Each row is a point on a landscape with many valleys, with its height.
From any point a ball rolls to the lowest of the 2 points nearest to it. It stops when none of these is lower. Distance is the straight distance between rows; heights are no part of it.
Q_790: [134 142 106 158 217 129  47 101 135 131  87 148 117 130 123 139 132 173
 103  94 121  49 145]  height 5.65
Q_328: [139 123 140  94  99 164 110  93 119 105 126 149  97 117 110 112 154 116
  78  83 146 198 119]  height 5.31
Q_185: [ 92 129 148 131  90 146 129 171 143 134 121  83 138 157 153 152 151 111
 187 126 120 114 105]  height 5.40
Q_810: [110  92 174 106 141 132 102 186 153 133 130 145 128 164 170 105 167 113
  76 129 105 154 134]  height 4.07
Q_368: [ 87 154 145 115 158 160 177 103 168 137 169 148 134 118  79 147 139 145
 155 159  91 120 102]  height 2.24
Q_604: [151 137  89 157 136  93 114 136  72 136 127  80 145 179 128 174 116 116
 130 144 154 120 131]  height 2.73
Q_95: [ 88 112 141  79 148 122 148 145 187 138 129 149 111  99 153 135 122 159
 138 131 115 113 153]  height 3.77
Q_715: [111  95 140 147 146 121 109 144 155 207 156 112 157 156 153 113 108  84
 167 150  99  86 139]  height 5.05
Q_804: [116 146 134 129 107 179  99 134 185 145 150 186  95 115 111 142 136 123
 117  69 166 143 125]  height 2.11
Q_471: [146 105 117 141 138 110  48  76  91 121 113 125 113 179 148 135 114 130
  88 130 135 141 195]  height 3.23
Q_698: [137 104  73 128 144  97 124 189 123 138 120 128 138 124 158 172 101 184
 137 121 125 104 170]  height 3.30
Q_67: [ 78  92 142  72  70 135 182 137 148 127 161 130 137 145 102 176 164  87
 185 133 112 112 133]  height 5.01
Q_956: [116 166 136 163 168 112 121 162 137 146 139 135 109 118 108 192 113 136
  97 131 138 106 146]  height 6.30
Q_601: [115  87  79  97 108  80 164 142 122 163 130 113 177  72 139 159 152 158
 141  86 126 103 187]  height 2.49
Q_479: [109 119 123 128 106 131 117 134 143  77 164 125  86 178 133 150 120 123
  82 146 136 171 112]  height 5.88
Q_635: [114 180 122 138 170 146 189 144 134 145 156 155 148 131  64 175 146 127
 153 166 120  88  95]  height 2.07
Q_182: [166 169 148 122 113 161 117 106 150 147 142 143  75 153 128  94  77 156
 109 152 133 181 117]  height 1.52
Q_211: [133 111 155 101 104 160 116 100 124 176 140 113 153 151  95 114 168 120
 140 116 123 165  98]  height 4.46
Q_263: [ 97  84 155 105 116  96  93 151 108 103 133 131 127 112 141 102 118 100
  93 132  82 205 168]  height 4.95
Q_690: [112 127  66 183 122 147 131 153 125 128 144  97 166 135 145 130  80 189
 181 157  58 114 155]  height 3.37
Q_145: [165 102 104 169 100 135  84 133 126 150 111 149 131 123 120 126 161 106
 111  91 187 118 144]  height 7.31
Q_220: [115  84 150 187 110 142  74 100  95  75 110 125 133 109 114 108 130 124
 123 142  95 191 173]  height 5.85
Q_675: [103 106 142 126 159 157  92 109 133 134 103 156 118 156 145 136 187  89
  85 156 144 122 165]  height 5.66
Q_413: [154 111  91 106  94 132  71 100  96 109  85 102 143 175 166 110 147 166
 162 106 139 155 148]  height 4.85
Q_689: [ 75  95 133  86 140 160 121  83 175 128 161 159 117 132 129 103 135 117
 117 128 101 153 118]  height 4.01
Q_24: [134 149 120 174  87 109 125 173  98 173 145  62 163 113 146 141  89 125
 164  73 123 123 128]  height 7.79
Q_773: [124 171 160 161 112 158  91 149 175 121 144 120  81 155 150 126  94 172
 112 137 121 158 112]  height 1.90
Q_366: [ 82  87 179  54 126 140 128 138 197 148 142 162 106 104 145  97 131 128
 134 115 101 147 123]  height 3.91
Q_425: [140 103  90 135  75 121 130 129 135 145 121 164 140  90 119 111 143  88
 153  89 167 128 165]  height 7.41
Q_41: [158 170  81 117 161 170 127 123 129 159 143 168 104 162  72 158 130 165
 125 139 136 124 105]  height 1.42
Q_806: [177 145  96 104 201 187  96  25  72  63 113 160  88 141  91 144 107 173
  83  96 135  93 125]  height 1.89
Q_227: [130 105  96 104 156 153 125 115 104  76 145 139  97 179 112 179 140 127
 102 140 167 158  89]  height 5.79
Q_427: [119  78 104 162 131 137 135 159 143 127 122 117 141 136 143 141 152 162
 112 186  91 114 189]  height 5.54
Q_75: [129 175 101 135 139 181 100  78 175  88 136 153  80 119 132 111 121 145
 121  90 151 100  76]  height 1.68
Q_401: [128 172 104 164 152  99 161 124 123 151 140 139 135 133 129 137  94 107
 119 190 124  94 182]  height 2.57
Q_724: [167 126 124 205 184 131 100 102 114 137 153 134 146 115  86 137  99 169
  81 129 108 101 137]  height 3.43
Q_913: [186 141  66 127 163 151 112  87 135 120 121 183  95 143 129  99 107 114
 102 118 183  99 103]  height 2.21
Q_201: [176 129  65  98 189 210 110  46  96 110 117 187  95 139  99 140 117 126
  77 110 158 108 113]  height 2.04
Q_736: [ 60 126 129 149  95 137 156 160 101  84 137  49 153 115 170 119 110 142
 155 135  60 154 115]  height 3.72
Q_793: [144 116 105 152 129  91  58 122  94 128 131  74 120 186 166 155  82 143
 120 120 131 118 160]  height 3.02
Q_757: [ 93 147 131 155 106  94 146 149 149 136 147 145 127 106 147 135 101 111
 121 140 114 125 190]  height 2.74
Q_544: [127 127  93 122 177 117 133  99 117 163 180 170 160 146  89 159 147 118
  84 107 135 117 134]  height 3.67
Q_157: [ 83 118 111 131 129 114 118 127 111 113 120  86 152 189 170 134 156 101
 138 181 102 125 150]  height 5.53
Q_133: [149 155 180 182  97 136 112 134 114 121 110 133 129  93 113 110 160 110
  88 109 154 163 137]  height 5.91
Q_984: [117  99  96 110  82 103  90 120 117  89 135  82 147 145 168  94 113 152
 154  63 122 163 114]  height 4.63
Q_168: [ 96 100 193  53  57 102 130 172 141 163 142 163 126 106 116  84 117  46
 146 123  86 176 139]  height 4.93
Q_212: [101 125 100  98 152 123 103 137 152  93 152 145 127 190 173  94  96 151
 163 128 117 150  89]  height 3.79
Q_785: [131 124 131 144 144 150 135  74 146  81 131 132 128 121 129  74 149 166
  96 138 113 140  97]  height 4.24
Q_489: [107  66 135 119  88 124 148 165 121  86 128  84 133 125 115 145 181  99
 122 132 137 152 100]  height 5.27
Q_828: [158 123 123 139 190 212 107 127 133 142  96 202 133  95 111 103 160 135
 113 111 154 115 113]  height 5.48
Q_842: [105 153 142  92 183 152 155 131 169 176 173 180  98 162 108 163 105  91
 123 157 135  98 108]  height 3.94
Q_815: [158 170 123 111 183 169  83  68 149 157 110 158  95 150 140  91  96 175
 124 138 113 118 129]  height 3.65
Q_69: [158 122 113 122 106 144 130 111 121 169 133  82 182 159 122 101 177 151
 161 112 116 121  69]  height 4.23
Q_106: [129 101 119  96 100 100 152 117  97 120 109 133 126  97 131  90  84  96
 171 160 127 184 148]  height 0.95
Q_422: [136 125 120 134 112 117 105  88 143 102 112 119  81 104 136 147 120 153
  88 123 151 125 158]  height 4.14
Q_862: [150 122  62 160 118 107 119 130  86 141 144  76 161 129 148 125  63 184
 158 109  88 101 152]  height 3.24
Q_703: [135 172 115 172 125  90 152 197 145 155 139 113 134 107 137 167 115 145
 123 109 124  67 139]  height 6.46
Q_472: [166  99 136 143 122 143 107 101 130 108 104 135  93  96 123  82 111 100
 123 108 190 133  85]  height 3.42
Q_504: [120 163 148  95  97  85 237 151 155 138 152 159 152 140 146 140 150  89
 120 132 112  53 146]  height 6.77
Q_404: [123 111  98 118  71 105 196 130 166  93 140  98 111 104 128 135 150 113
 146 127 154  81  95]  height 6.90
Q_61: [ 84 112 157 127  67 130 109 101 123  80 161  98 125 133 102 106 153  95
 103 126  84 206 101]  height 5.15
Q_273: [ 89  80 135 136 124 138 148 127 185  97 145 131  80  98 128 140 102  87
 144 172 149 103 113]  height 8.10
Q_399: [ 81 113 144 152 119 117 111 138  76  67 124  58 130 129 163 139  72 134
 155 135  85 180 126]  height 3.90
Q_30: [127 111 101 142  87 122 161 148 132 150 159 137 149  86  83 173 135 114
 158  97 156 110 143]  height 7.48
Q_580: [ 85 102 179 116  80 133 168 205 171 132 139 172 139 123 149 138 117  64
 212 109 113  87 129]  height 3.81
Q_713: [ 89 138  99 187 132 136 144 117 160 109 158  84 157 128 145 110 113 156
 163 167  71  91 124]  height 3.46
Q_160: [135 138  90  92 106  71 181 120  94 175 134  84 159  91 129 148  84 124
 178 122 132 121 144]  height 7.05
Q_539: [205 166  91 135 114 149 132 172 123 157 105 160 110 145  96 142 133 173
 149 131 170 139 111]  height 2.05
Q_781: [171 104  83  69 129 116 151 122 143 154 118 143 108 133 125 136 140 155
 116 125 173 108 129]  height 2.95
Q_970: [106 115 157 159 123 159  71 106 105 119 107 150 117 136 123 141 160 100
  93 152 122 175 193]  height 5.75
Q_571: [119 128 134 140 168 134 112 123 133 151 117 137 141 186 163 106 159  92
 102 198 123 101 149]  height 5.59
Q_11: [136 138 123 176  97 122 133 157 134 159 148  93 147  78  85 177 111 161
 157  72 137 126 118]  height 7.62
Q_519: [103  78 195  85  52  89 140 167 115 177 125  80 130  63 118  98 114  44
 143 138  73 152 145]  height 4.81
Q_808: [148  97 119 113 137 142 111 159 111 155 140 134 110 200 123 147 111  90
 150 170 161 158 109]  height 3.41
Q_835: [173 131  91 136 140 140 119 153 129 120  70 143 155 130 146 103 198 174
 136 110 153  93 108]  height 4.80
Q_330: [108 169 140 114 147 137 151  88 173 137  95 106  87 117 130 143 150 144
 130 185 121  76 126]  height 5.92
Q_841: [ 82 176 138 156 159  96 116  83 120  78 114 114 137  93 115 160 157 134
 106  86 135 100 119]  height 6.87
Q_899: [ 89 144 129 134 180  92 117  95 125  85 152 150 137 108 128 155 135 143
  61  91 127 128 143]  height 6.79
Q_127: [159 113 107 131  87 113 134 148 141 149 150 114 123 149 154  99  72 163
 124 157 102 164 165]  height 5.41
Q_499: [131 170 131  90 120 171 150  81 165 132 129 177  95 150 139  81 134  97
 114 166 139 131 121]  height 4.11
Q_83: [137 145 117 147 176 151  98  48  89  53 108 140 117 134 106 146 127 183
  92 137 119 119 152]  height 1.70
Q_66: [145  78  94 111 177 150  98 134 139 156 124 158 126 113 109 155 130 152
 141 107 157 105 116]  height 2.61
Q_97: [146 137 118 149 138  88 145 136 129 165 183 148 172 151 123 114 132 106
  60 105 127 127 143]  height 3.87
Q_878: [145 117 152 137 149 137 113 153 109 101 112 124 122 124 123 136 118 155
 134 126 135 177 118]  height 4.79
Q_589: [178 143 148 119 146 127 116  94 104 156 156 135 160 152 115  82 126 166
  66  89 113 177 107]  height 3.64
Q_384: [163  92  79 184 133 119  88 102 107 114 147 101 154 141 118 114  77 160
 158 116 124 104 133]  height 3.10
Q_356: [129 100  81 106 138  78 115 132 117 135 131 115 170  91 115 173 146 186
 121  46 134 108 151]  height 3.04
Q_754: [129  88 122 123 154 166  55  92 126 154 113 148 106 108 100 175 122 139
 160  91 166 136 146]  height 2.15
Q_738: [185  94 104 124 165 125  97  70  77  86 107 119 103 109  88 164 125 184
  84  80 169  96 125]  height 2.25
Q_826: [125 181 112 157 109 166 117 108 207 136 138 166 100 114 121 105 128 155
 139 101 131  92 116]  height 1.96
Q_435: [123 130 157 144  66 124  91 169 132 115 111  79 109 171 179  87 126 101
 141 162 112 163 122]  height 5.21
Q_889: [103 123 121 111 103  97 135 183 132 129  90  67 146 144 218 127 161 132
 134 129 112  83 152]  height 5.30
Q_987: [ 61 112 144 103 120 142 143 147 136  59 130 119 106 152 133 163 166  90
 160 156 139 149  91]  height 5.14
Q_616: [124  90 188 108 141 139  57 143 116 138  91 140 116 131 148  90 121 115
 122 134 108 206 149]  height 4.78
Q_535: [ 88 144 158 120 138 151 137  60 140 120 112 158 122  64  97 116 119 132
 172 153 118 152 128]  height 6.39
Q_983: [117 122 165 103 128  98 100 159 138 139 127 133 142 128 160 109 158 126
  95  76 138 163 131]  height 4.39
Q_711: [152 150 115 199 144 155  94 125 116  58 124 128 116 119 110 137  88 228
 148 131  89 122 142]  height 0.93
Q_162: [179 131 168  95 134 146  96  85  96 138 112 120 137 124 114  91 133 177
 119  61 148 174  78]  height 3.16
Q_170: [115 148 127  92 163 194 117 111 189 163 101 147  84 150 133 145 164 137
 134 157 139  64 121]  height 5.86
Q_532: [109 137 154  96 107 147 127  51 109  83 135 117 120 133 106 106 169 113
  81 124 114 200  96]  height 5.23
Q_586: [169 101 186 131 163 142 124 128  89 116 107 152 131  91 104  96 112 146
  81 136 121 201 133]  height 4.53
Q_746: [133  89  95 133  93 115 169 167 146 152 160 110 128 156 150 128 115 122
 119 189 103 120 161]  height 5.47
Q_335: [191 191 103 110 189 178  82  61  86  98  88 162 111 154  84 128 132 206
 100  81 113 101 118]  height 2.12
Q_644: [ 78 104 158 146 157 179  96  86 158 100 122 151 135 115 133  83 167 124
 104 131  93 143 109]  height 4.12
Q_631: [129  87 110 129  59 114 113 138 134  82 122 100 127 122 169  55 117 157
 124 107  91 185 123]  height 4.47
Q_870: [149 183 141 125 105  80 210 187 125 166 112 115 150 108 137 147 149 113
 124 144 136  79 147]  height 6.64
Q_267: [136  93  76 117 122 136 158 148 145  98 119 154 158 124 138 105 179 139
 149 117 154 105  98]  height 4.99
Q_997: [112 128 128 140 102 121 156  99 156  99 180  82 102 147 104 157 142 135
  80 144 119 129  87]  height 5.95
Q_597: [175  82 141 123 215 144 124  99  76 120 100 138 138 116  94 136 121 125
 119 150 161 125  82]  height 1.12
Q_708: [ 99 133 122 143 108 121 131 133  71  65 124  86 128 146 128 176 123 159
 121 164  95 205 162]  height 4.08
Q_141: [151 143  44 138 176  96 142 197  84 106 107 103 151 142 112 178 116 206
 147 127  84  74 121]  height 3.31
Q_863: [177 113 105 172 137  88 149 146  50  87  97  95 193 101 153  94 116 158
 122 114 127 113 132]  height 4.52
Q_15: [122  78 149 116 119 115 116 144 133 161 137  99 151 112 148  80  97 117
 164 120  98 159 109]  height 4.82
Q_46: [131 138  94 220 138 119  90  87 132 126 156 115 145 113  98 141  92 141
 136 110 121  84 149]  height 3.25
Q_296: [ 81 130 166 121 142 130 159 132 174 177 198 180 136 140 105 144  90  66
 155 132 119 111 129]  height 3.82
Q_302: [115 156 169 121  50 121 175 199 184 143 138 153 119 124 159 125 135 104
 179 105 125  81 141]  height 4.06
Q_326: [ 74  38 122 116  80 143 141 140 159 121 168 139 140 117  94 135 147  83
 149 141 105 141 138]  height 4.92
Q_22: [109 161 145  74 134 151 150 128 152 153 143 186  85 165 138 137 123  72
 126 172 144 143 148]  height 4.03
Q_72: [117  96 120 110  87  81 123 158  63 130 104 104 149  91 165  92  63  91
 176 110 115 186 160]  height 1.28
Q_248: [110 172 135 145 123  97 136 106 120 134 107 104 164  83 131 140 152 151
 124  86 121 114 150]  height 6.97
Q_756: [ 99  67 156 131 102 134 177 166 172 119 161 139 112  93 113 109 104  50
 174 148 134 106  81]  height 8.12
Q_105: [137 160 129 132  97 110 127  91 126 184 123  99 126 163 134 126 133  69
 134 167 154 100 145]  height 4.35
Q_475: [145 164  81 145 148  98 153 103 126 122 145 114 135 160 132 119  78 127
 142 170 130  98 110]  height 2.46
Q_768: [207 117  93 174 122 162  88 110 104 136 123 132 117 152 102 105  79 163
 156 147 146 133 125]  height 2.93
Q_851: [146  72 148 127  77 111 124 125  87  79 108  90 123  91  93 124 166 115
  78 117 138 189 120]  height 5.46
Q_174: [180 167 133 138 162 165  88  69  82 122 111 135 143 124  85 121 152 159
  96  67 143 127  93]  height 2.54
Q_216: [162 137 168 138 196 167 104  99  72 135 117 183 137 125 100 115 112 117
  82 131 139 178 138]  height 4.36
Q_839: [129 177 147 121 136 102  99  78 126 179 103 108 110 120 134 134 127  87
 126 110 164  95 126]  height 4.55
Q_812: [149 151 117 137 152 165 158 114 113 152 129 155 132 117  61 171 163 119
 123 155 155 107 123]  height 1.80
Q_444: [112  89 174 101  69 115 132 125 128 178 141  82 144 112 109 107 143  80
 147 127  94 163 121]  height 4.66
Q_363: [135 179 105 120 128 115 154 151  84  88 110 125 129 130 116 192 142 188
 125 143 122 172 166]  height 3.80
Q_488: [156 127 101 142 118  92 181 170  50  99 128  91 176 125 155 112  83 139
 133 134 119 158 125]  height 4.37
Q_155: [135 103 131 134 173 119 110 129 120 167 120 122 157 128 140 109  87 123
 178 149 126 125 120]  height 4.94
Q_232: [129 123 147 159 115 107 145 162 139 105 144  38 109 120 140 151  86 164
 116 139 115 138  85]  height 8.00
Q_206: [158 153 139 100 113 132 142 103 118 141 111 156  96 111 123 105  80 127
 152 163 151 183 140]  height 1.22
Q_278: [125 181  84 129 120 106 166  80 131 115 182 108 131 135  77 177 135 149
  99 131 117 107 113]  height 6.02
Q_822: [117  90 150 111  87 112 103 169 152 141 104  98 136  98 164 114 160 166
 116  84 100 162 151]  height 4.76
Q_796: [177 131 135 162 136 134  80  91 119 118 124 114 112 171 147  96  98 171
  81 160 109 139 161]  height 3.40
Q_856: [100 159 190 123 124 128 151 132 152 162 150 172 126 109 117 134 137  43
 134 104 155 111 117]  height 3.62
Q_743: [ 83 183 176 140 128  97 145 131 191 139 150 112 149  95 159 101 116 137
 130  95 101 100 118]  height 6.66
Q_640: [ 85  61 142 144 114 162 105 112 158 150 145 176 123  93  90 127 147  58
 137 124 138 130 155]  height 4.83
Q_603: [133 195 117 123  90  75 157  98 128 155 100  86 134  71 131 136 114 139
 161 104 137  95 153]  height 7.09
Q_564: [110 103 152 101 142 107 165 173 120 165 174 140 186 126 103 152 153 102
 129  90 128 140 101]  height 2.68
Q_727: [ 67 130 149 155  98 130 161 149 152 130 159 100 167 131 162 103 129 133
 135 156  37 131 149]  height 3.57
Q_507: [147 167 183 159 136 210 100 106 114 137 111 150  92 104  94 135 156  93
  79 113 161 173 127]  height 6.09
Q_449: [ 73 203 160 127 111 114 187 143 176 103 156 130 133 122 153 103 107 115
 167 119 105 108  91]  height 6.59
Q_421: [155 167  52 111 161  98 130 161  79 105 112 147 136 173 112 185 122 206
 128 142 105 124 171]  height 3.54
Q_398: [148 105 114 138  97 106  88 152 120 129 142 124 109 140 116 169 125 101
 119  75 192 154 135]  height 7.17
Q_709: [144 171 167 164 152 192  84  87 106 121  72 141  97 107 111 134 136 130
 135 135 149 146 128]  height 6.22
Q_243: [136  70 134 100 114 126 130 147 130 125 157 132  70 120  96 176 120  76
  83 111 193 153 107]  height 7.06
Q_898: [ 77 173 154 121 185  82 137 113 142 108 159 133 151 105 148 119 102 157
 103  90 101 134 112]  height 6.74
Q_364: [ 67 142 138 128  99 129 168 173 110 124 130 100 166 123 136 174 162 130
 171 124  93 133 156]  height 5.22
Q_798: [156 104 144 103 154 142 111  76  97  53 139 151 100 128 115 112  96 173
  79 100 130 180 131]  height 5.55
Q_954: [178  64  70 128 187 125 102 164 101 128 112 166 147 128 108 166 125 185
 133 116 139  95 154]  height 2.94
Q_495: [114 131 129  97 118 108 197 122 158 118 134 141 119 113 127 140 172 101
  96 132 152  77 121]  height 6.84
Q_611: [114 170 168 130 170 148 105  86 143 180 116 168 119  88 117 130 135  71
 121  83 166  83 115]  height 4.77
Q_165: [148 206 114 109 117 139 137  83 116 166 123 119  85 167 101 168 141 116
 125 175 152 123 146]  height 4.21
Q_327: [123 136 156 108 110 126 129 118 154 198 161 137 122 194 130 145 151  41
  93 149 150  83 143]  height 4.31
Q_287: [132 121 113 167  95 118 145 132 109  77  86 126 141  76 159  83 116 147
 145 143 112 149 171]  height 4.41
Q_950: [122  99 170 173  87 114 133 177 100 103 120 111 161  89 111  98 161  96
  88 103 120 183 130]  height 5.68
Q_729: [135 168 112 181 188 115  72 134 114 135  88 139 152  96 109 146 141 193
 147  80 100  75 145]  height 5.52
Q_460: [127 103  83  90  64  80 159 146 126 155 116 114 155 108 174 106 133 119
 133 108 127 116 200]  height 2.06
Q_65: [145 201 120 128  91 120 180 125 106 120 122 105 115 141 121 153 134 142
 138 178 130 151 135]  height 4.05
Q_448: [ 58 116 171 109 126 111 143 192 168 112 148 149 114 124 151 166 114  75
 176 105 145 111 119]  height 3.60
Q_797: [104 101 150 108 120 157 102 141 130 108  99 196 112 110 136  78 144  87
 131 149 120 191 151]  height 4.62
Q_426: [113 104 134 129 126 140 128 207 156 133 163 140 145 176 156 126 137 129
 120 133 115 145 112]  height 3.83
Q_129: [116 141 151 141 159 142 116 104 101 150 141 174 164 142 109  97 139  91
 120 139 119 175 137]  height 4.22
Q_375: [141 139 198 146 127 126 151 172 169 188  95 108 138 108 142 128 183 116
 109 132 130  66 127]  height 4.90
Q_680: [ 87 160 165 136 130 137 136 101 112 108  75 118 116  88 131 119 122  98
 200 176 135 141 132]  height 6.45
Q_353: [ 68 164 159 153  97 123 163 138 139  82 125 142 124 111 149 105 106  57
 174 169 117 140 136]  height 6.50
Q_52: [ 91 116 192  75 142 125 141 174 143 164 130 156 119 130 119 158 132  57
 166 119 157 127 112]  height 3.36
Q_526: [120 130 165  90 159 157 144  93 140 202 140 158 156 151 109 102 160  90
 127 152 111 130 117]  height 4.34
Q_219: [124  69 103 119 111 143 134 101 168  73 132 136  97 122 149  67 138 141
 110 145 130 135  92]  height 4.29
Q_56: [167  84 160 138 160 125 153 139 104 135 129 120 153 109  97 109 128 101
 119 134 163 147  57]  height 1.66
Q_829: [158 114 111  82 141 176 115  73 138 112 137 146  72 125 113 141 114 174
  68  89 148 164 114]  height 5.43
Q_222: [162 137  80 141 183  93 128 185  78 129 121 106 154 159 110 176 124 154
 142 123 139  95 100]  height 3.06
Q_341: [158 143 104 114 122  93 129 104 123  75 137 127  77  93 108 177  91 188
 102  92 168 131 135]  height 3.92
Q_325: [117 132 167  99 128 142 184 120 157 142 129 120 109 150 129 120 153 127
 109 217 107 117 128]  height 5.97
Q_799: [ 88 114 132  82 108 138 164 100 150 115 155 121 110 159 105 165 145  72
 167 154 151 120  90]  height 5.06
Q_574: [ 71 104 166 128  90 170 108 149 172 117 136 201 118 117 121  90 176  63
 125 124 104 150 140]  height 4.72
Q_888: [202 161  92 184 105 145 113 175 131 154 119 122 136 162 125 109 107 175
 160 135 140 120 108]  height 2.60
Q_280: [145 140 131 103  79  96 123 138 143 131 146  73  91 174 177  96  70 133
 128 146 120 161 121]  height 5.32
Q_410: [ 86 122 135 135 141 111 150 179 100  92 125 121 160 111 149 141 122 117
 160 113 123 154 116]  height 5.03
Q_692: [119 117 158  85 121 141 130  90 170 147 142 158  91 134 142  48  95  60
 119 161 132 138  97]  height 4.16
Q_119: [138 161 163 110 152 131 140 159 135 194 169 145 119 182 116 170 127  66
 105 147 156 111 101]  height 4.13
Q_520: [189 144 148 143 134 128 120  96  93 162 135  74 160 155 112  99 132 157
 106 129 115 147  78]  height 3.93
Q_340: [137 182 122 143 129 119 136 128 118 162 159 200 170 148 123  85 123  96
 126 109 136 143 146]  height 4.09
Q_734: [148 141 113 175 177 130 128 105 132 146 171 103 149 155 104 122 124 177
  86 162  77 101 106]  height 3.55
Q_110: [111 140 135 142  89 144 126 136 139 104  96 174 143  99 149  50 125 130
 181 142 106 178 153]  height 4.54
Q_702: [119 140 121 132 162 111 143 156 147 205 136 125 158 172 144 131 132 111
 153 172 107  38 138]  height 5.16
Q_306: [ 70 119 161  80  92 102 128 138 128 119 154 150 140 116 126  84 110  71
 141 119  78 207 136]  height 5.00
Q_350: [164 167  57 119 138 122 151  86 141 123 131 165 123 148 135  88 117 145
 131 152 154  83 114]  height 2.35
Q_885: [150 141 125 161 170 138  64 113 149 122 124 135 115 163 164  88  69 186
 139 138 101 113 132]  height 3.53
Q_324: [124 107 133 142  67 121 127 103 151 104  96 129  91  72 132  96 143 135
 101 137 118 155 174]  height 4.28
Q_238: [110 112 133 102  82  91 110 161 139  98  76  94 112 109 201 110 149 135
 124 104 137 125 159]  height 5.08
Q_555: [146 140  82 112 117  73 148 113 116  98 129 138 121  75 117 142  92 144
 143  82 167 132 130]  height 3.69
Q_662: [ 97 138  97 124  88 104 178 154 108 120 111  53 136 175 202 133 142 114
 133 183  85  89 155]  height 5.44
Q_957: [110  98 149 148  97 110 137 128 179 126 137  73  88  94 143 125 101 121
 129 146 125 101 111]  height 8.07
Q_453: [ 88 102 113 115 142 112 167 205 158 136 129 121 147  99 173 152 120 176
 143 136  86  97 156]  height 3.58
Q_867: [147  94  94 126 160 136 101 176 129 128 153 133 138 218 149 134 121 144
 139 152 130 143  97]  height 3.61
Q_744: [224 121  93 136 153 121  98  91  74 110  84 127 105 121 103 131 106 146
 125  92 197  79 103]  height 2.69
Q_986: [151  92 140  99 180 156  98  93  68  56 119 133  94 168 105 178 130 161
  72 128 147 170 120]  height 5.67
Q_501: [168  80 118 121 143 153  82 119  95  92  60 152 119 129 138 106 159 114
 141 112 191 143 115]  height 3.74
Q_266: [112 137 176 139 137 102 139 151 116 157 144  97 134 119 107 187 140 122
  82 135 120 153 156]  height 6.15
Q_62: [151 116 140 103 179 108 155 138 118 163 155 122 175 132  99 132 158 117
 107  99 147 108  59]  height 2.20
Q_347: [160 156 107 165 156 129 100 105  79  66  96 104 134 148 103 160 129 199
 135 140 113 115 140]  height 1.38
Q_259: [150 123 122 152  84 137  78 116  94 116  76  84 143 172 165  96 166 117
 153 153 131 157 138]  height 5.04
Q_701: [134 158 177 150 152 164 139 164 153 163  98 123 143  96 119 129 167 173
 138 139 106 115 109]  height 5.20
Q_943: [119 196 135 165 145 158 109  68 114 139 105 168 125  88  93 140 125 124
 163 124 142 139 146]  height 6.32
Q_239: [144 143  99 144 172 167  81 105 189 154  91 141  93 129 140 128 157 155
 102 133 140  34 127]  height 5.76
Q_2: [ 92 157  94 131 193 101 117 107 135 155 107 120 153 146 132 139 152 130
 142 159  98  38 127]  height 5.24
Q_594: [119 141  70 135 114 100 214 154 132 103 140  81 138  98 128 156 118 152
 158 145 124  70  92]  height 6.95
Q_186: [135 126 125  99 158 198  63 119 144 148 103 187  71 132 137 150 127 122
 123  86 177 146 140]  height 1.54
Q_912: [ 89 107 177 104 124 129 176 159 138 138 154 127 136 135 105 169 153 114
 109 183  93 164 157]  height 6.03
Q_823: [151 109 118  81 130 114 136 126 136 183 146 112 112 159 122 156 106 131
 134 151 146 142 137]  height 3.19
Q_114: [100 154  63 108 141  80 173 123 104 129 128  88 139 100 126 177  88 139
 203 135 123  74 126]  height 7.00
Q_642: [136 131 143  99  80 109 145 112 166 129 106 120  82 130 167  59 112  74
 133 183 139 127 132]  height 4.25
Q_655: [108 132 103 110 172 118  94 119 167 115 141 126 134 150 165 102 108 199
 131 106  96 116 104]  height 3.68
Q_251: [149 158  96 173  89 102 173 144  70 110 129  93 139 122 121 158  90 127
 130 169 128 154 168]  height 4.20
Q_450: [117 123 125 113 130 113 143 192 132 159 125  74 131 162 137 198 151 123
 169 136 138  76  94]  height 5.58
Q_179: [138 132 119 132 124 132 148 127 137 117 158 142  80 135 110 170 147  67
  77 111 205 107  96]  height 6.99
Q_995: [176 114 150 133 136 144 134 164 101 154  62 114 162 117 138 110 190 132
 145 148 152 126 111]  height 4.45
Q_175: [ 66 154 150 137  87 123 188 146 152 114 151 108 136 122 164 114  98  81
 205 153  88  89 116]  height 6.54
Q_365: [137  56 110 100  59 126 139 133 150  84 133 118  92 107 130  67 124 136
 117 160 105 181 111]  height 4.38
Q_121: [152  93 100 110  92  71 114 142  90 139  98 129 165 116 184  75 108 110
 130 105 136 151 192]  height 1.72
Q_204: [137 153 140 145 181 172 127 132 133 133 102 183 142  98 110 108 147 186
 116 135 111 143 134]  height 5.36
Q_345: [171  75 145 101 110 134 102 121 115 130  56 122 123 107 149  84 159 136
 129 124 154 156 138]  height 4.10
Q_664: [123 138 159  98  80 103 178 189 164 125 139 125 120 148 171 100 143  86
 129 115 146 107 109]  height 4.32
Q_464: [103  97 196  83  98 133 158 185 132 161 162 145 141 117  89 140 149  69
 155  99 133 164  80]  height 3.08
Q_150: [197  69 120 113 188 148 107  94  48  63  97 139 143 126  83 136 118 178
 129 100 159 124 107]  height 1.71
Q_673: [110 139 121 204 124 101 136 176  91 115 137  29 142  98 146 174  86 134
 142 110 118  97 101]  height 7.91
Q_68: [131 167 116 162 173 105 104 125 109 183  89 122 174 117 117 157 176 140
 139 131 106  61 155]  height 5.33
Q_264: [112 155 182 144 109 111 137 165 182 148 132 129 122 137 176 103 158  87
 106 124 134  56 134]  height 4.59
Q_771: [131 130  57  97 149  91 146 104 125 125 160 155 154 109  93 161 138 148
 113  63 152 114 125]  height 3.45
Q_205: [ 67 145 158 104 101 129 143 120 134 101 160 124 153 140 124 109 140 124
 142 121  71 201 109]  height 5.07
Q_502: [119 164 114 106 159 131 146 125 166 142 144 162  91 122 118 170 154  93
  71  99 173  59 116]  height 6.92
Q_286: [213 152 141 159 138 126 109  98  79 103  84 141 114 107 121  83  89 143
 132 101 180 120 108]  height 3.07

Where does a ball stop that starts at each point below?
Q_410 -> Q_106
Q_746 -> Q_186
Q_870 -> Q_444
Q_110 -> Q_106
Q_526 -> Q_106
Q_970 -> Q_186
Q_997 -> Q_444
